Each row is a point on a landscape with many valleys, with its height.
From any point a ball takes the steepest step (drop divided by distance) to one of its 2 nearest points. It stops when none of these is lower. Distance is the straight distance between rows; heights are no part of it.
<695> h=218: [154 149 158 137 117 164 117 149 104 115 141 118 105 124 100 117 107 135
 142 140  98 104  77 116 150 151 136 162 128 136 119 129 165  85 118 133
 155 114 120]
<1561> h=291: [ 94 143 136 127 161 184 156 102 147 123 102 148 129 145 149  29 113 163
 146 151 143 135 107 141 121 148 137 111 108 116 178 141 144 133 149 131
  95 159 137]
<1424> h=380: [160 148 158 124 184 178 115  95 169  74 146 142  59 135 108  95 131 110
 107 141 122 113  55  98  50  79 102 166 114 143 154 146 173 132 142 130
 169 105 105]
<3> h=169: [122 124 124 142 149 124 141  82 142 138 110 127 128 160 159  94 106 133
 134 137 180  95 130 109  94 124 145 163 108  98 173 191 127 138 161 141
 118 170 136]
<191> h=301: [135 130 123 173  68 104  98 141  84 178 127 157 129  61 167 168 108 149
 152 120 127 136 128  85 136 155  84 156 173 176 137  89  87  81  87 137
 136 166 134]
<507> h=274: [134 140 154 178  65 113  95 154  74 153 169 177 118  59 140 172  86 160
 136 122 114 140 116 102 150 128  80 167 151 192 111  86 133 108  93 101
 125 148  99]
<483> h=243: [138 111 123 129  84 105 141 155  90 181 150 116 177 100 150 145 153 117
  49 129 146 105 199 120  91 129 142 141 108 131 133  96 124  88  78 126
 184  94 149]
<1163> h=348: [161 100 142 141 167 125  95  60 204  66 147 155 102 133 137  97 135 125
 112 146 129 125  80 122  33  88 104 128 144 116 161 162 113 134 140 125
 147 127 113]
<84> h=276: [183 113 115  96 152 126 119 104 148 115  97 151 124  80  83 116 191 108
 130 123  96 141 104 106  64 126 140 154 158 163 115 128 102  77  74 176
 119  94 130]
<1133> h=350: [ 78 124 130 158 183 140 174 152 130  80  99  87 168 138 118 146 149 129
 133 113 125 142 165 169 159 123 120 100  90 111  94 118 148 157 108  68
 123 138 163]
<694> h=149: [ 89 153 124 161 144 148 181 133 105  77 164  78 129 129 133 151 126 173
 143 138 112 140 135 154 198 148 130 153  92 120 105 117 158 133 140  36
  93 156 160]
<1197> h=250: [113 123 150 168  65 122 114 174  82 151 168 153 130  92 173 183  75 162
 109 139  94 102 164 112 129 116  82 164 155 187  88  74 139 141 105  84
 117 135 104]
<1568> h=198: [117 109  69 140 136  83 129  81 153 171  90 155 123 105 165  83 124  98
 179 134 179 102 158  92 137 162 100 146  92 103 151 136 108 116 118 149
  93 134 155]
<1319> h=264: [ 89 122 102 196  89 107 111 126 125 170 115 125 159 103 190 145 115 145
 172 151 143 139 146  90 185 189  89 121 111 131 131 105  82 115 101 117
 111 149 192]
<1386> h=180: [121 161 144 151 107 149 125 143 100 132 159 115 111 120 122 105  82 167
 140 150 113 114  85 110 187 176 116 141 121 123 117 145 142  97 154 119
 111 143 122]
<751> h=156: [152 142 160 134 115  71 131 136 112 186 161 108 116  97 144 181 125  93
  46 153 157 126 148 107 130 134 152 182  41 114 130 137 157 112 121 132
 178 100 169]
<904> h=441: [116 171 116 182  98 147 101 175  93 130 136  96 140 104 149 179  65 184
 137 131  99 140 130  87 154 150 116 107 145 159 143 127 118 108 135 116
 110 167 117]
<977> h=145: [129 120 102 185 148 123 136 111 124 134  94 117 160 117 142 104 128 126
 117 143 164  99 136  99  86 135 144 144 116 106 165 147 122  93 101 143
 168 108 193]
<1247> h=499: [147 170 142 144 138 153 119  83 140 123 100 132  66 151 117  86 102 118
  94 155 150 102  92  92  79 121 133 196 108 131 163 142 136  99 154 177
 174 128 145]
<752> h=258: [173 101 176 102 153 121  84  96 180  87 158 119 142 163  98 180 141  97
  98 114 114 133  89 146  85  62 124 146 132 111 141 167 152 148 159 111
 156 120  86]
<1530> h=253: [130 105 151  95 124 101 145 132 119 143 150 109 173 126 141 165 126  83
  48 119 131 122 197 133  78 106 138  95 111 108 138 141 101 151 127 115
 154 121 126]
<277> h=471: [150 156  97 167  88 150 111 146  92 141  88 104 135 144 152 155  81 158
 133 124 114 107 118  94 132 156 135 112 155 145 135 126  87  95 139 163
 147 161 126]
<1101> h=256: [ 99 129 135 139 117 130 121 154 121 118 143 145 145  69 126  93 137 154
 178 107  94 147 111 123 188 150  72 118 159 140 111 102 142  91  71  88
  89 118 100]
<1497> h=97: [139 118  95  20 130 104 116 141 166 166 150 167 116 117 109  60 147 136
 132 111 134 153 106 132 135 143 125 101 187 146 112 166 128  92 133 150
  71 113  62]
<1040> h=132: [ 92 155 128 161 134 164 105 132 138 137 108 126 138 133 138  70 122 153
 190 155 116 161  82 124 171 175  90  87 129 124 133 110 125 119  96 111
  97 144 133]
<501> h=450: [157 141 170 119 153 101 114 127 161 134 159 113  87 114 131 159 120 111
  96 137 150 115  96 166 132  82 139 186  46 110 137 166 196 150 166 101
 106 146  85]
<489> h=421: [ 96 186 120 187 100 146 126 161  88  98 153  72 131 107 129 191  73 182
 129 132  95 130 122  90 191 136 130 143 114 131 113 117 138 126 134  74
 110 154 139]
<579> h=362: [ 94 119 144 106 166 154 182 141 116  74 131 103 147 111 130 149 140 113
 114 110 138 119 197 177 167 105 144 120  90 117  91 125 162 157 146  51
 130 147 115]
<1395> h=360: [ 98  95 120 120 147 137 155 156 106  54 111 104 113 145  88 130 131  88
 197 132 120 169 126 150 130  84 136  81 182  94 113  90 148 151 133 151
 142  66 155]
<224> h=422: [128 162  97 162 117 195 138 135 142  86  63 115 115 180 135  76 116 118
 145 156 108 110  91 136  77 154 121  75 163 146 147  76 122 129 137 184
 155 104 146]
<781> h=287: [157  84 177 113 159 104 114  74 184  98 170 114 148 141 128 147 132  93
  91 115 134 120 132 165  83 100 106 101 114 101 124 180 115 151 141  93
 127 143  74]
<406> h=295: [161 102 122 111  88 105 147 143  80 151 159 140 192 137  98 150 163 103
  59 129 135 143 195 131  71  91 146 121 142 127 133  89 117 125  75 145
 203  86 136]
<611> h=294: [182 166  96 124 154 128 135  84 137 155 104 168  61 106  99  66 117 124
 144 167 129 122  87 103 146 176 104 134 134 176 111 102  84  53 121 185
 139  93 117]
<273> h=345: [138 110 181  82 135  79  88 124 177 161 159 124 129  92 157 157 145  74
  45 128 127 114 152 131  93 117 118 153  71 138 117 149 119 136 135  91
 140 153  74]
<1303> h=365: [160 132 157  82 113  92 118 160 127 149 139 114 145 148 111 209 153  85
  45 118 113 110 153 147  96  74 151 180  80 128 133 125 146 155 109 127
 170 124 111]
<1183> h=440: [156 148 149 111 179 106 100 136 172 138 156 128  76 123 108 153 148 101
 120 137 121 126  47 157 138  85 138 199  92 122 137 152 201 133 123 122
 132 119  84]
<1174> h=370: [166 146  80  81 153 133 113  88 155 152  87 147  68 134  59 105 175 103
 124 132 128 133 103 117  86 177 134 164 153 177 108 151  59  66 119 189
 113 116  87]
<1494> h=302: [ 72 149 141 146 163 168 159 122 117 106 150 121 134 157 145  48 114 185
 160 164 123 157  94 134 168 156 111 129  98 106 134 130 156 136 143  93
  95 161 160]
<170> h=303: [ 75 107 139 113 128 123 174 149 102 106 159 115 154 139 131 156 131 135
 147 101 110 148 211 171 209 107 135  62 138 139  86  64 133 209 150  81
 107 140 130]
<386> h=219: [155 128 134  89 137 154 161 140 117 100 150  88 144 192  92 124 112 144
 113 113 118 116 116 149 125  87 164 108 157  86 145 164 128 167 178 148
 123 111 133]
<1086> h=235: [ 90 142 118 128 126 107 192 145 105 117 135  76 160 143 139 186 134 164
  87  93 104 101 197 134 155 129 144  58 102 113  90  92 101 195 156  91
 128 139 167]
<299> h=394: [177 124 117 129  70 151 120 138 100 123 118 139 146 170  70 166 175 135
 117 128  94 136 123 138  80 130 159 136 196 144 120 108  70  80  94 207
 177 124 133]
<479> h=238: [ 88 112 117 163 115 120 112 148 134 145  87 110 173 131 179 138 154 155
 155 124 131 136 155 129 159 184 110  80 110 123 133  98 105 161 118 100
  95 155 189]
<357> h=236: [140  87 159  66  77  86 145 142 114 169 184 149 148 141 122 124 115 126
 132 114 122 120 164 147 146 102 114 115 194 132 113 105 131 179 151 121
 100 110  98]
<706> h=344: [135 120 184  89 169 126 141 125 125  80 154 102 143 129 135 203 116  87
  66 125 141 108 172 178 115  86 140 119  75  96 116 149 122 191 154  78
 151 143  85]
<890> h=246: [144 135 137  88 143 145 124 106 141 107 136 115 134 179 121 110 113 146
 103 125 156 111 111 137  95  90 153 138 145  97 153 209 142 149 203 126
 117 135 100]
<1140> h=332: [ 95  86 147 127 173 125 160 109 135  52 140 107 132 124 100 127 127  73
 180 134 141 167 163 183 146  71 140  61 147 100 127 108 169 166 136 114
 125  89 122]
<114> h=328: [163 160 123 159 124 172 128 101 130 138 102 142  78 132  98  83 109 116
 150 165 118  97  72 115 113 181 115 148 140 160 129 102 115  67 123 178
 171 103 134]
<1478> h=321: [ 80 129 145 152 215 178 143  87 160  52 142 151 116 126 140  69 138 128
 154 146 133 146  98 136  79  82 105 105 122 118 174 138 171 167 133 100
 119 139 125]
<927> h=320: [ 86  88 158 118 135 105 148 153 107 110 119 100 154 138 116 133 149 106
 170 114 126 159 189 170 173 106 126  41 126 113 117  64 134 188 122 105
 110 107 148]
<541> h=184: [132 119 156 111 121 125 143 143 123 146 141 101 152 135 155 131 113 125
 103 115 139  90 139 139 122 132 134 167 116 122 121 167 146 147 165  96
  86 146 136]
<359> h=638: [144 153 111 104  64 138  95 154 116 188 145 190  63  88 149 125 122 152
 133 115 131 149 117 123 118 165  98 108 207 176 113 125  70  74 114 146
 109 156  47]
<332> h=265: [ 97 130 120 158 155 138 169 122 126  95  91 107 153 186 125 108 138 192
 152 116 130 133 140 142 140 108 168  53 105  98 133 137 120 205 169 131
 116 146 188]
<487> h=285: [119  97 148 120 152 111 172 131 120 117 120  97 175 143 143 143 133 108
 110 105 137 118 172 145 113 109 146  79 119 106 148 143 132 179 136 109
 125 127 145]
<1090> h=325: [169 122  88  82 125  97 101 103 153 152 105 162  95  79  57 116 195 113
 126 128 110 152 134 105  99 139 139 170 173 194 117 126  57  68  93 188
 108 113 125]
<1571> h=191: [136 127 146  91 115 118 122 171 117 106 151 138 139 120 106 132 135 121
 128 100 114 101 119 155 154  97 135 158 147 113  94 137 171 136 136 109
 119 112  90]
<1374> h=459: [161 144 155 129 140  92  98  98 168 166 142 125  94 121 134 147 115 118
  78 147 157 118  90 115 108 114 143 213  75 118 154 186 154 126 166 129
 138 148 111]
<279> h=359: [109 108 123 196 128 123 128 163  85  86 114 102 170 101 107 163 132 135
 106 119  97 119 147 126 143 128 113 143 113 129 117  90 136 105  67  95
 156 110 168]
<767> h=279: [ 99 103 149 102 105 117 168 163 101 119 159 151 163 125 131 128 123 117
 127 108 108 113 191 165 172  98 121 111 156 139  88  91 143 182 134  88
 109 106  87]
<935> h=466: [159 144 105 155  89 176 149 129 138 103  71 143 124 176 132 108 128 112
 159 144 100 138  87 152  80 180 129  66 184 148 125  87  78  90 130 196
 149 101 104]
<545> h=398: [110 175 114 148  91 161 114 180  94  76 159 116 120 113 132 201  93 168
 130 117  95 109 142 130 203 100 136 150 141 133 103  92 158 130 125  72
 138 136 101]
<577> h=683: [151 136 120  71 141  54  79 127 183 198 154 130  74 109 100 130 169 115
  81 106 127 158  85 124 139 119 142 194 120 175 125 142 170 130 144 115
 110 145  89]
<1129> h=329: [133 126 158 125 172 139 174 125 129  50 123 106 139 143 122 188 125 138
  86 119 141  85 147 164 112  79 152 137  82  99 120 165 167 174 152  72
 134 116 126]
<1566> h=183: [147 106 128 103 121 108 162 134  93  77 140  73 130 161  66 176 100 124
 128 102 118 120 151 151 138  66 162 107 166  88 137 117 143 172 146 147
 134  98 134]
<1121> h=378: [151 117 176 161 168 105 123 106 139 122 142 136 122  70 105 135 121 104
 113 138 138 126  89  89 137 120 123 169  73 126 119 147 167 123 128 123
 143  96 154]
<789> h=130: [155  89 141 114  76  91 154 136  65 114 150 110 134 164  72 160 104 118
 131 127  99 136 168 141 137  70 145 116 186 124 129  63 120 168 109 147
 145  95 124]
<630> h=337: [ 81 123 129 152 167 116 140 139 122  86  96  95 164 170 102 138 180 120
 158 118 141 172 174 165 175 118 140  36  98 119  90  79 123 186 110  79
 109 133 185]
<690> h=289: [155 107 130 122 123  55 110  98 138 193 138 139 126  73 134 140 157  78
  73 126 165 110 169  98 105 137 120 165  97 148 134 147 122  89  97 126
 153 111 135]
<1385> h=485: [154 176 126 104 141 147 109  78 166 171 106 135  58 166  81  92 114 104
  93 147 142 109  76 126 102 146 146 199 108 165 135 153 136  89 156 173
 181 132 103]
<142> h=185: [ 90 171 127 146 111 179 108 189  94  98 139 142 131 110 130 155  83 154
 162 140 101 178 118 117 172 134  95  97 165 147 120 119 137  70  90 102
 124 152  51]
<1280> h=366: [150 121 180 131 160  76 113 118 139 137 159 122 119  66 139 152 130  76
  80 130 132 110 128 121 119 117 131 160  58 120 116 147 155 126 117  89
 143 126 104]
<561> h=368: [151 112 167 117 155 116 118 140 147  86 133 115 136 133 116 229 132  79
  70 123 127 106 147 159 105  53 150 149  88 102 129 144 161 160 111 112
 177 105 100]
<210> h=182: [124 139 167 157 143  98 163 116 119 138 146  88 135  74 162 153 116 106
  57 154 161 125 170 111 110 142 123 152  24 101 127 167 129 116 117 101
 156 110 163]
<1073> h=129: [ 71 130 145 119 126 160 155 160 106 102 198 127 111 113 142 120 122 160
 148 143 114 138 116 139 205 158 135 145 109 106  91 148 175 112 137  59
  83 143 120]
<513> h=58: [ 98 147 108 166 120 186 107 101 138 130  35 150 121 155 151  47 122 135
 181 162 136 127 104 114 142 175 109  92  96 127 173  91  95 126 114 163
 110 148 155]
<1137> h=610: [160 143  81  82  66 132 107 119 113 182 119 173 102 122 120 126 141 131
 151 103 114 135 134 144 115 157 111 135 212 172 111 114  45  88 116 188
 111 148  78]
<899> h=220: [130  96 109 116 102 127 112 114 128 151  77 126 149 169 158 112 144 133
 178 127 158 141 151 130 145 133 157  67 132  97 158 123  98 176 151 178
 108 126 167]
<881> h=401: [130 160 136  88 173 202 124 146 147  62 141 138  72 160 116 120 140  96
 133 133 102 120  71 124  87  85 126 154 128 121 125 139 198 122 135 131
 170  91  88]
<1260> h=121: [113 131  92 154  69 141  79 166 114 143  82 117 161 142 175 173 114 164
 178 114 134 154 140 110 156 146 120  33 148 149 137  90  80 178 135 149
 103 151 151]
<1429> h=290: [111 139  91 202  78 100  98 130  93 170 136 143 142  91 182 184  82 143
 159 144 142 141 158  61 166 172  83 135 132 149 134 107  86  76 116 152
 151 167 169]
<1526> h=271: [169 138 151 114 103 136  96 158 117 129 126 134 113 120  75 140 160 120
 119 122  90 115  88 141 120 125 153 171 162 158 103 119 134 100  89 164
 148 130 110]
<266> h=317: [115 110 172 151 175 141 159 121 128  75 127 107 144 101 143 142 121 111
 109 140 137 108 133 144 120 117 122 160  78 110 126 158 171 150 128  80
 125 123 138]
<53> h=175: [ 91  83 125 123 156 100 129  99 176 178  89 147 154  95 192  88 154 108
 172 121 167 109 172 114 141 174 111 114  85 125 144 129 116 147 130 106
  82 137 164]
<1312> h=308: [122 111 132 113 182 157 152 122 143  44 146 132 137 128 118 129 129  96
 155 118 132 130 124 162 116  71 143 120 160  96 121 148 173 149 142 109
 135  91 110]
<1454> h=181: [100  94 140 144 181 146 146 117 149 110  99 134 170 116 145  79 157 111
 163 109 119 145 126 151 117 130 123  81 120 113 145 136 148 157 110 109
  95 120 153]
<1440> h=213: [ 81 121 123 146 119 144 125 167 109 117 116 117 167 150 157 136 140 165
 167 110 110 147 145 146 183 144 128  50 141 119 112 106 120 175 130  77
  86 145 144]
<6> h=261: [143 110 140 132  86  61 122 119 117 206 167 159 112  84 147 151 139 110
  82 132 157 105 165  95 130 166 131 194 108 145 101 107 120  91 110 146
 174 116 166]
<39> h=284: [145  88 121  64  86  84 124 127 132 178 150 174 158 111 111 115 142 109
 122  92 122 130 153 131 113 122 124 151 190 150 121 129 119 141 134 143
 108 124 110]
<1055> h=305: [139 101 174 137 176 123 151  86 158 112 167 118 134  96 167 126 128 119
  92 128 150 105 121 152 102 127 120 129  83 120 133 183 131 149 156  76
 110 158  97]
<891> h=187: [ 77 154  87 161 148 154 148 160 124  67 126  94 146 177 115 135 141 182
 171 105 112 158 134 152 187 115 139  55 144 110 107 114 130 165 135  92
 112 149 156]
<1359> h=278: [109 139 133 141 172 179 168 107 130  99 100 128 136 189 153  69 122 179
 146 131 152 130 127 155 102 108 163  81 127 109 170 154 139 186 170 148
 108 153 151]
<16> h=318: [137 116 141  89 117  60  88 121 168 218 146 142 121  98 128 159 167  89
  27 122 133 137 167 116  95 124 130 174  90 161 128 131 118 124 108 103
 166 136  98]
<425> h=340: [172 104  99 128  65 110 127 125  89 159 150 146 180 150  95 163 174 130
 105 119 113 147 171 133  83 106 165 150 176 128 136 100  86 111  94 180
 176 118 151]
<1410> h=358: [124 172 143 137 152 189 153  97 143 117 111 153  86 133 121  41  92 128
 130 168 119 108  79 112 103 160 100 120 128 136 147 108 145  85 137 148
 140 104 129]
<830> h=110: [113 126  90 117 107 186 108 125 171 133  41 168 119 156 159  51 134 132
 187 149 135 145 108 135 152 181 111  44 123 121 148 103  94 119 133 168
 105 110 109]
<176> h=164: [ 75 170  92 166 175 157 187 148 141  45 122  88 123 173 127 136 142 197
 153 121 103 147 133 171 192 118 144 127  97 110  97 121 146 149 132  44
 122 164 173]
<171> h=84: [121 121 100 106  96  54  99  98 142 215 160 135  76 123 140 164 119  92
  96 123 182 101 142  91 134 164 122 222  93 132 108 158 133 120 168 153
 143 138 156]
<486> h=263: [119 135 142 124 190 183 147 108 135  69 152 126 116 159 138 109 106 177
 117 133 149 113  97 156  92  73 149 142 116 110 155 189 174 166 173 101
 119 144 112]
<972> h=124: [154 131 109 140 108  93 124 104 114 194 155 125 100 145 141 173 115 111
  86 136 176 105 152  96 126 131 158 211  70 110 142 156 132  85 142 160
 161 117 172]
<923> h=226: [163 108 148 144 153 117 100 100 164 101 122 126 145 138 129 167 134 102
  75 131 138 113 114 121  57  94 132 153 107 104 160 177 137 112 128 117
 174 120 123]
<280> h=166: [143 120  72  97 120 131 117 127 162 152  71 162 112 100 146  59 130 129
 174 117 124 147 111 114 145 174 100  83 145 138 138 114  82  83 113 169
  90 112 110]
<686> h=167: [150 106 108  45 100 117 137 120 155 153 130 143 134 144 113  79 140 111
 167 116 127 172 110 146 126 144 133  78 181 113 142 135 101 117 148 188
  97 110  85]
<953> h=442: [131 133 117 147 104 168 118 171 122  94  88 120 143 151 125 113 114 132
 178 138 102 170  90 150 128 152 131  39 169 131 121  87 101 116 112 176
 133 110 110]
<1147> h=506: [150 157 108 116  85 142 134 141 108 131 109 101 139 184 136 138  97 174
 118 105 116  76 120 115 132 134 171 138 160 116 134 160  99 130 167 156
 131 146 146]
<1030> h=570: [145 114  74  89  78 107 105 125 122 179  93 149 130 161 126 125 140 117
 158 107 138 116 130 121 117 159 124 141 179 124 140 148  72 104 132 192
 124 145 115]
<1125> h=148: [ 97 189 156 158 113 174 123 163  97 123 177 147 103 109 135 130  64 158
 139 173 117 174  88  95 193 179  91 124 126 135 102 133 146  75 124 113
 121 148  65]
<1502> h=237: [143 116 140  69 143 120 114 128 152 124 165 144 125 132  80 115 146 103
 123 102 115 141  97 143 115 101 145 143 155 116 115 170 169 111 134 130
 108 102  66]
<573> h=458: [166 142 100 133 107 191 138 117 119 109  90 118 121 168  96 136 151 100
 128 144  93 126  89 137  55 162 138 125 172 148 124 109  75  84 123 200
 178 103 129]
<310> h=323: [158 110 131 152 110 115 114 159  95 121 125 130 155 103  94 169 143 126
 109 104 108  93 123 124 111 109 144 165 138 134 115 110 143  96  91 140
 158 115 152]
<8> h=383: [ 92 158 130 136 166 208 161 130 137  73  93 136  99 153 129  49 124 106
 141 147 113 124  85 118  62 140 100 104 143 133 161  77 158 116 121 146
 144 100 143]
<646> h=216: [124 115 124 153  64 112 113 163  86 155 144 166 148 114 165 178  78 169
 125 116 112 112 167 109 109 109 105 109 201 171 115  83 100 160 117 118
 118 148  98]
<887> h=232: [136 120 163 175  87  90 139 132  94 169 161 121 137  68 142 151 117 122
 107 140 136 111 152  96 156 161 109 162  97 131 105 109 126  94 118 123
 138 115 186]
<813> h=98: [ 88 159 127 159 147 173 109 112 138 130  68 128 142 166 151  55 139 177
 180 157 150 164 103 140 165 172 118  96  91 128 159 104 116 155 121 105
  79 166 186]
<1230> h=252: [ 99 132 121 148 148 113 200 127 120 122 108  81 156 163 166 146 149 186
 120  89 120 130 164 148 149 137 165  69  87 116 104 125 118 200 153  85
 103 151 195]
<1573> h=277: [159 105 142  87 161 136 103 125 172  66 178 132 113 143  87 160 139  74
 142 117 117 151 103 165 106  57 143 141 156 106 119 143 175 146 146 130
 155  90  63]
<963> h=179: [122  80 112 136  62 120  84 146 117 150  75 138 170 140 139 147 151 138
 185 124 141 169 154 132 153 145 128  44 136 108 140  74  85 167 130 174
 124 107 171]
<1021> h=160: [ 87  93 144 132 179 133 145 113 147 153 105 134 168 123 184  87 176 133
 176 127 141 159 137 145 150 170 121  92  73 135 129 120 141 172 123  71
  71 149 162]
<178> h=120: [117 124  91 128 111  73 130  92 110 188 144 147  88 136 158 127  92 108
 145 139 178  94 150  75 145 170 109 197  99 111 105 174 113 105 153 163
 112 158 161]
<401> h=150: [114 147  92 146 142 115 137  64 126 163 111 142  75 152 137  72  87 113
 140 148 176  94 129  86 127 137 118 177  86  94 149 170 114 116 153 176
 118 160 140]
<1048> h=172: [ 95 112 105 169  72 106 109 169 112 163 121 138 171 122 187 188 108 171
 141 117 134 124 185 104 127 127 118  68 165 168 133  74  82 177 135 130
 114 154 160]
<509> h=273: [121 151 149 105 175 172 150 122 133  97 172 129  99 130 133 105 109 157
 117 142 147 107  93 147 139 107 157 176  74  90 135 182 200 130 176 105
 105 138  92]
<1332> h=186: [143  81 139 109  59  92 133 138  71 154 150 142 137 141 101 125 115 137
 161 114 104 167 153 150 134  92 115  84 214 136 125  82 117 165 106 150
 105 102 110]
<152> h=322: [151  98 120 105 125  85 114 105 146 158 115 147 147  80 127 113 143  96
 108 102 139 104 134 112 108 127 141 147 139 141 138 151 128 101 110 124
 108 117 128]
<1302> h=215: [137 100 121  88 126 126 137 120 151 152 125 119 154 154 139  86 136 113
 174 117 148 138 118 144 125 128 147  76 161  95 141 156 129 162 165 161
  76 125 118]
<1442> h=306: [111  88 154 108 120  82 159 121 108 167 114  91 167 150 154 150 145 111
 116 135 148 132 208 142 125 132 149  45 128 111 147 108  99 198 149 143
 118 121 167]
<77> h=377: [ 94 135 126 130 126 159 151 169 106  59 151 117 139 121 128 163 132 155
 121 109 117 114 167 167 221  91 149 142 133 106  91 108 159 132 141  62
 127 124 118]
<884> h=670: [153 140 123  51 105 106  80 148 142 194 151 158  78 116  90 114 165 146
 103 104 107 138  73 133 148 130 138 185 166 169 108 133 144 109 119 139
 117 130  71]
<395> h=262: [162 144  78  86 143  87 105  93 144 181 113 159  59  92 109  80 109 124
 136 135 160 121 107  95 169 178 111 170 141 182 104 142  90  85 134 170
 108 127 109]
<892> h=229: [140 170 135 166 113 178 104 169  85 115 118 133 125  91 105 152  93 140
 155 137  99 150  85 107 140 156  95 109 166 174 122 119 122  56  83 135
 143 132  85]
<247> h=470: [161 143 111 111 146 112  72  87 170 183 113 127  89 154  88 145 148 118
  92 129 147 131  88 104 100 120 156 207 101 138 142 175 137 100 152 156
 165 146 116]
<1449> h=173: [ 82 181 117 173 125 163 108 173 116 104 123 101 155 131 142 130 107 165
 178 154 108 170 106 124 180 162  85 100 146 132 127 109 121 115  79  76
  90 175 135]
<158> h=364: [156 143 116 120 174 141  93  55 189 101 123 153  61 135 112  93 134 105
 104 140 129 129  76  82  38 107 109 166 144 154 161 159 118 102 135 153
 159 124 109]
<1499> h=206: [124 126 144 164 112 107 121 121 118 155 141 122 140  81 145 105 100 135
 152 145 125 127 112  96 179 166 108 159 122 134 110 132 131 109 151 114
 102 134 167]
<154> h=190: [128 112  84 165 106 105 141 150 106 154 110 119 175 123 156 130 146 124
  98 123 175 112 193 121 100 136 150 108 120  99 149 118 116  90  88 138
 163 100 183]
<1510> h=217: [ 87 133 120 183 117 139  97 173  99  92 123 114 176 101 121 137 116 141
 186 120 103 154 132 133 190 119  77 109 157 137 115  83 121 118  62  76
 118 144 123]
<589> h=153: [105 118 134 121 133 152 145 161 106 113 156 119 148 123 138 108 120 153
 144 107 122 104 126 146 159 136 139 133 135  92 113 152 161 149 152  92
  85 137 112]
<1258> h=223: [162 113  76 109 137 115 120 110 149 139  63 159 133  98 111  92 156 108
 163 117 109 133 105 126  95 144 134 113 159 151 133 125  80  76  97 188
 126 110 138]
<356> h=536: [149 118  93 100  95 135 123 118 125 141  97 126 145 194 116 128 129 121
 125 101 140 110 134 123  99 121 164 155 170  96 141 164  91 119 168 187
 141 137 145]
<1430> h=400: [137 107 122 121 113 133 141 141 109  83 101  98 140 146  95 126 126 107
 179 134  92 161 101 134  95 120 138  69 183 111 121  91 114 132 116 203
 142  76 148]
<530> h=334: [129  93 140 161 182 135 127  73 184  52 126 143 128 139 154  96 135 110
 145 139 132 146 104 143  55  81 105  85 131 109 157 149 132 177 132 127
 129 115 142]
<1289> h=655: [167 157 123  82  98 117  95 148 128 192 150 163  49  74  91 116 159 162
 112 119 121 146  92 124 155 168 111 145 183 192  91 128  99  89 112 147
 115 135  72]
<734> h=105: [101 136  97 176 131 148 132  98 128 141  64 133 122 139 142  69 109 137
 159 154 147 117 133  93 124 149 122 142 102  94 162 126 104 114 118 158
 141 135 195]
<1426> h=230: [148 123  58 100 150  88 120  78 140 169  91 166  75 103 118  89 122  94
 169 126 159 106 130  69 136 154  96 153 113 134 130 148  90  91 116 182
 113 130 131]
<417> h=200: [147 123 151 149 138 111 123 112 134 137 146  96 141 116 156 161 124 104
  45 140 164 119 159 125  63 125 144 150  70  93 161 182 127  99 117  93
 187 115 138]
<906> h=207: [ 96 133 103 180  95  97 144 164 112 139 127 100 166 137 148 190 122 178
 107 108 102 129 195 111 143 128 128  37 130 138 106  60  81 183 130 111
 130 142 173]
<534> h=214: [112 112 137 118 115 101 154 137 116 171 133  95 158 107 167 149 118 117
  75 115 143  89 190 116 106 150 147 146  99 122 131 146 128 135 134 106
 125 134 162]
<62> h=324: [171 125 147  93 107  97  98 141 130 153 144 147 131 140  73 173 177 106
  92  97  92 119 120 150 115  80 161 192 133 152 127 127 152 142  97 140
 156 119  93]
<47> h=310: [ 60 141 148 142 217 191 168 100 144  73 156 140 120 143 128  46 130 164
 155 151 132 163 104 145 138 116 108 131  90 117 154 129 178 143 111  77
  96 153 152]
<241> h=286: [117 174 160 102 149 165 146 147 119 136 188 139  72 119 117  79 107 150
 115 171 124 130  57 131 176 139 141 160  81  99 105 158 195 104 155 133
 123 128  86]
<36> h=423: [160 155 138  93 170 149  98 145 166 106 131 139  77 126  91 139 167  98
 132 124  96 126  68 131  96  96 139 186 130 150 129 146 187 117 110 142
 160 100  99]

Call two points neighbours if one is among the 2 nearest of the other. Go from one point of each pair to the other, from neighbour to neighbour, staying as low as possible. Name the highest point that can't be avoided.
<752> and <1125>: <241>
<513> and <1125>: <279>
<1497> and <589>: <1502>
<1497> and <789>: <1573>
<1021> and <171>: <487>
<171> and <789>: <890>
<1497> and <1260>: <899>
